Each row is a point on a tangle of strands that fork and nearly touch. The rows are in no order.
Points whose rows are less than 75.9 apart are linked; no others are.
rezip:   8  -1   6   2   9 -14  11  28   3 -19  33  -8   5  -8  -2  22  11 -15 -18  28  26  26  16   2 -34  16  -8   6
Fom:  -9  -5  27  -1   5 -61  28  22 -22   3  28 -19 -14 -16  15   6 -12 -26 -30  35  42  32  17  -6 -13   1 -38  25
zefe: -17 -27 -17 -25 -31  13 -41 -22  14  11  -4  22  22  42  -7  -4  44 -33  53 -12 -29  -4 -57 -37  13  32  -5 -14
fovo:  11 -10  16 -12  10   3  14  28  21 -29  30   1   6   4 -32  37  13  -5 -11  36   4  25  13   4 -46  22  -3   3
Rol:  17  -3  83  19  10  -3  32   0 -16  -3  27 -13 -26   4  10  11 -24 -63 -14  28  21  37  16  47 -39  23 -55  -2
Paku: -13  33  15   1  23  15  10 -23  13  -7 -18  18   7  18 -39   7 -23  57  -6  -5 -48 -12   6  32  14 -15  28 -11
Linam: -17  16 -18  29 -36 -15 -17  -6 -45 -49  37   3 -15  -4 -11 -30 -22  -2  10  -6  -1   3  26  45  -5 -16   1 -28
lemog:  23 -51 -35  -5 -20  21  -1  28  21  28   7 -19  11 -25  19  13  34  -4  -6  -8  41  17 -20 -31 -11  -3   4  27
teb:  -5 -41 -11 -18 -35  34 -19 -34  30  31  -6   4  17  24  -2  -1  51 -35  58 -28 -39   1 -70 -40  -2  16   0 -11
ridof: -31   6 -24  24  19 -47 -10  16  -9  19   7  -3 -13 -10  32 -26 -28  -3 -18   4  41  -4  21 -22  28 -16 -18  11
latuk: -10  13  11 -33  15  43 -16 -24   0  14 -12  36   2  25   5 -40 -11  31   8 -53 -32 -59  -8 -11  47  -9  16 -17
sireg:  -9  35  18 -20  16  20   5 -29   7   6 -36  23  -5  23 -25 -18 -12  63 -13 -29 -47 -42   6  15  33 -23  26 -19
vozu:  21   0 -23 -27 -32  31 -13 -42  27  38 -31   6   0  38 -10  20  29   5  28 -17 -52 -18 -52 -52   2  -3  -8 -10
Momar:   3  -4  73  10   4 -41  40   3 -32  -1  25 -20 -22 -10  10   5 -29 -59 -23  27  19  43  16  30 -19  11 -57  11
Zom:  -5  43  23 -40   6  17  -1 -44   9  15 -48  28 -23  41 -21 -20  -2  57  -8 -21 -47 -49  -7  -4  30 -23  16 -31
degez: -13  14  -2   7 -38 -62  -9  12 -45 -34  13 -12  -2  -5  16  -1  -8 -25 -12   8  20  14  16   8   3  -9 -17 -17
Nezo:  12  43  16 -16  43  -1  27 -15  11   9 -71 -26  -2   2 -14  10  -5  49  -9   0 -42 -13  32  -1   7 -12  22  15
Kabup: -15  20  11  47  28  -6   5  -6 -23  -6  24  -2  -1 -18  -4 -24 -38  -4 -11   8  17  17  29  59  -7 -16  -2  -5
gepid: -27 -12 -20 -23 -35  -5 -46  -6   3  -6   4  34  19  56  -9  -6  26 -24  41  -3 -14  -5 -35 -19  25  36   1 -20
rugok:  -6   6  41  21   2 -13  -2   5 -10 -31  32  -2   2   8 -33  14 -21 -29 -11  35   2  46  24  46 -41  11 -19 -29
regi:  16 -29   5 -13 -25 -35  13  30 -10  -2  26 -28 -26 -57  32   6  38 -26 -19  18  56  18  -6 -28 -15  -1 -32  27
nako:  -1 -54 -16 -21 -49  47  -9 -23  40  36  -8  -8  15  13   3   7  55 -23  38 -34 -22  13 -62 -33 -10   1   9   0
risu:  -9   8   5   2   4  -5  -1  18  18 -29  23  16  14  20 -34  33  -5   8  -6  29 -13  31  10  13 -18  16  12 -10
disas:  18  39  12   9  56  12  38   1   7   4 -57 -26   0 -20  -8  14 -21  22  -3  -2 -29 -21  35  18  -4   5  22  23
Ranen: -37 -10 -29  12  -9 -49 -23   4 -32   8  -5   6  -5  13  35 -40 -27 -10   0  -9  36 -14  14 -27  36 -19 -14  -7
rizek:  17   6 -14   9  39   2  15  20  15  11  -7  -9  19  -6   4  22  -6  16 -14  11  11   0  14  -5  -9  11  17  34
zolos:  36  22 -21  28  21  11  20  22   9  -8   9 -18 -11 -38  22  22   6 -22  -1  12  26  -4   3  -6 -23  22   4  20
dufe: -23 -10 -20  -8 -58 -52 -36   0 -38 -31  -6   7  10  30  32 -20  12 -27  19  -8  20 -14  -8 -11  11  -3  -3 -35
soz:  19  26  -3  17  50   9  27  11  14   7 -30 -14  11 -12  -3  20 -18  19  -7   6  -8 -11  24  11  -9  10  23  27
korak: -19   8 -18  34  -1  13  -9 -14 -28 -32  38  17 -13 -13 -22 -45 -26  17   4 -12 -14  -5  32  63   1 -22  13 -16
pak: -15  12  32  33  34  23   9 -20   7 -11  -4   9  19   6 -49   2 -36  26  -2  20 -32  25  15  63 -22  -9  21 -14
Vipo:  12  25  36  46  36  24  31  -4  -5   1   4  -7 -12 -10   6  10 -41 -36   0  23  16  10  25  61 -36  20 -12  -1
mame:  45 -33   4 -23  -2  24  27  38  20 -16  21 -21 -13 -42 -18  29  33  -6  -5  20  37  11  -7  -5 -54  16  -5  21
gipa:  26  14  30  26  31  11  40  11   4  -4  16 -14 -16  -9  12  23 -16 -41  -8  30  27  13  17  31 -44  29 -16  15
miri: -18   7  16  40   3 -28   6 -21 -51  -4  22 -14 -10 -27  -3 -40 -45 -14 -10  19  10  28  24  69  -6 -28 -21  -9
Kol: -10   6  43  17 -11 -63  24   4 -47 -11  16 -27 -10 -19   3  -5 -41 -37 -23  26  14  40  19  34  -6  -7 -39   1
mutos: -20  17  -8  21  17  23  -7 -10  -5 -19  18  25   1  -1 -23 -25 -24  36  -1 -20 -23 -16  22  44  19 -16  28 -12
vusun: -10   9  -5  -8  44  16  -7  -4  10  19 -31  17  15   7   9 -17 -11  35 -16 -38 -11 -41   7  -7  45 -12  25   2
toze: -17  22   3 -22   6  13 -23 -27   9  14  -7  39  14  49 -19  -5  -3  33   7 -21 -36 -23 -17  -6  41   7  14  -7
kag:  20 -10 -20 -24 -39  28   5   1  33  -8 -19  -1  -9   1 -25  56  33  19   8  17 -49  -4 -34 -47 -11   0   6  -6
zin:   1  31   1 -34  -2  22 -17 -42  15  28 -31  30  -1  50 -16   1   1  35   9 -18 -49 -42 -25 -25  29  -1   4 -16
sokap: -20 -33 -24  -6 -36 -31 -42  -4 -22 -12  -9   4  14  27  44 -29  23 -41  36 -11  28  -9 -20 -36  13   5  -5 -24
Vamul:  37 -52  -4 -32 -31  37  10  34  33 -12  15 -17 -11 -48 -25  29  49   8  -1   4  28  14 -19 -10 -43   2   7  13
rotid: -17  20 -17  20 -37 -36 -25  10 -39 -48  23  -1  -4   1  13 -10  -5 -15  10  -2  18   1  16  12   4  -5  -2 -26
goga:   4  14 -21  34  -7 -25  -7  19 -16  -9  19 -20 -23 -44  49  -1   8 -33  -3   2  43  -5   0 -25   6   6 -17  13
Nore: -21  14  24  21  33  17   7 -25   8  -5 -10  21  15   4 -51 -14 -26  55  -6   2 -42  10   7  62   4 -19  30 -14
gafib:  40 -50 -27 -22 -23  36  19  29  24  30  -8 -29   8 -29  -5  24  26  14  -7 -10  32  16 -21 -20 -17  -3  16  36
Varo:  15   7  31  12  19 -11  25  20  -5 -16  34 -14  -5  -9   4  19  -3 -34 -18  32  30  25  21  18 -41  20 -23   8
pabop:  17 -12  19  -8   5 -31  35  29 -10   3  35 -23 -27 -38  24   9  12 -30 -24  34  52  22   4 -13 -24  11 -41  33
madom:  39 -29 -23 -23   6  20  25  23  22  28 -15 -28  15 -12  -9  28  14  27  -9  12  10   9  -3 -20 -20   5  15  43
maluz:  17 -61 -10 -19 -56  44 -12  21  40   3   4 -20  -7 -41  -5  26  60  -1  10 -17  14  13 -30 -19 -25  -6  16   1
dokos:  14 -11 -15 -21 -22  21   2  18  35 -22   7   4   2  -1 -28  52  31  13   2  22 -30   6 -19 -31 -22  13   8  -5
Zevu:  11  19  -3 -33  -5  28 -20 -47  16  38 -31  23   5  49  -7  -2  12   9  25 -23 -49 -36 -46 -43  20   4  -7 -14
bofa: -23   3 -18  22  57 -15   0  14  17  30 -10  13   5  -9  15 -16 -20  20 -27  -3  31 -13  19  -8  28 -13  11  22
Fozem: -23  -9 -22 -13 -42 -27 -45   9 -10 -32  10  20  13  35   7  -4  27 -19  23   3   8   7 -11 -11  13  20   5 -26
Vere: -14   7  23  18  -7 -29 -13   1 -19 -30  31   5  10  14 -30  -1 -23  -8 -10  32   2  51  23  52 -23  -5  -2 -25
Koga: -29   9  -8 -24 -12   2 -38 -18   1  12   5  46  21  62 -23  -9   7   8  27  -9 -25 -11 -26  -6  41  26   7 -10
nuvak:  12 -55 -18 -21 -61  50  -4  -2  47  21 -12 -17   4 -11  -3  29  53  -2  21 -25 -19   9 -46 -31 -14  -6  15   0
zumab: -24  -1  20 -22  14  35  -3 -18  -4  10   2  46  -7  14 -13 -52  -7  48 -10 -48 -35 -46   9  27  49 -20  28 -16
nam:   9  15 -19  -6  29  14  -8  -3  19  14 -20   7  23  16   3   7  -1  32  -7 -17 -18 -20   0 -19  23   2  20  14
duz: -27  -6 -14   6  55   2  -8   8  13  29 -22  23  13   2  18 -25 -18  25 -21 -27  14 -30  10 -13  44 -12  18  13
Lono: -14  11 -11  31  46 -29  13  19   6  27   8  -3  -8 -18  25  -8 -24   0 -28  20  44   4  21  -7   6  -6  -9  29
tuv:  28  40 -10 -28  11  10   0 -28  11  14 -64 -12 -16  15  -4   4   5  44   2 -17 -49 -34   8 -34  17 -20  11  -8
Goze: -12 -18   8 -20 -21 -70   8  29 -22  -7  23 -14   2  -6  15   7   8 -18 -30  29  41  31  15 -21  -6  -4 -30  15
nir:  17  50   3 -24  21   2  14 -25  10   5 -68 -16 -18  20 -20  12   0  52  -1   6 -53 -20  19 -18   8 -21  15  -6
kez:  26 -14 -24 -21 -49  37  -4 -22  33  21 -33 -11  -7  13 -10  37  38  12  21 -11 -51  -5 -46 -53  -5 -11   3  -7
Ponam: -24 -34 -31 -11 -14  -8 -42 -13 -18   1  -8  21  22  33  38 -46   7 -41  52 -27  17 -16 -21 -38  25  11  -2 -20
gadip: -10  -3  -8 -22  11  44 -30 -23  -5  12  -7  37  14  22  22 -40  -8   4  34 -53 -21 -47 -17 -33  41   7   6 -14
rem:  17 -15 -25  -2  18   1   4  25  20  14   6  -7  19  -1  11  19  12  12 -15  15  26  14   4 -20  -9  10   9  34
kadek:  15 -51 -14  -8 -39   0  -8  28   9   9  21 -27 -12 -52  27   5  51 -20  -8   0  58  18 -16 -26 -19  -9  -8  21
Dus:  29  15 -24 -13  10  26  -9 -18  18  17 -46  -7   8   7   9   8   4  27   6 -33 -36 -33  -6 -38  20  -5  15   4
sil: -14   8  26  30 -16 -51  19 -15 -63  -8  12 -28 -15 -32   1 -26 -54 -29 -14  17   3  28  15  56   4 -26 -38  -6
gudis:  -7  19  -5  23 -17 -52  10  18 -35 -13  15 -27 -30 -44  47  -2 -10 -39 -10  10  32   0   3 -22  14  -1 -32  11
zisu:  49  -8 -11   2  14  22  36  30  18  -1   4 -23  -8 -38   5  32  16 -13  -3  20  27   3   2  -7 -41  25   2  32
fumaz:  -1  17  36  56  34  24  19 -17 -17   5   9  -8 -10 -21   3 -14 -44 -23  -4  17  15  14  25  81 -29  -2 -12  -6
sof:  17  24 -31  37   4   9 -11  21  -4 -20  18 -11  -8 -35  30   8   6 -18   8  -7  22 -16   4 -16   1  12   5   7
Zode: -17  12  15  24  14  -3  -7   0   1 -22  24  14  17  18 -41   9 -26  12  -4  25 -16  35  14  47 -14   0  16 -19
zuto: -15  -4  14 -15 -43 -87   9  20 -40 -26   5 -16   2  -7  17  11  -2 -25 -26  17  20  19  10  -6   2 -10 -29  -3
Funo: -22 -21 -19 -11   2  25 -41 -17 -15   1  -2  33  18  23  32 -52  -8 -20  49 -43   2 -35 -11 -32  34   9   3 -15
reze: -25   2  11   7  28  23   1 -13  -3  -4   6  31   3  -4 -23 -45 -15  50 -14 -33 -22 -23  16  48  35 -26  36  -9

A fork is a point with three links, a tip a point with one. Leave the first point through the second and follow the links. Name the first fork or tip that comes.
zuto / degez -> gepid
fovo / rezip -> Rol
sil / miri -> Zode
mame / zisu -> gudis
disas / Nezo -> Ranen
dokos / kag -> zin

Follow the links from the first point to the second, and from the first to the third. Name the last point that the two ways share.
teb / gipa / latuk -> gepid
vozu / mame / risu -> zin
rugok / fumaz / Paku -> Zode
nuvak / zin / korak -> gepid
dokos / Varo / Vamul -> zin
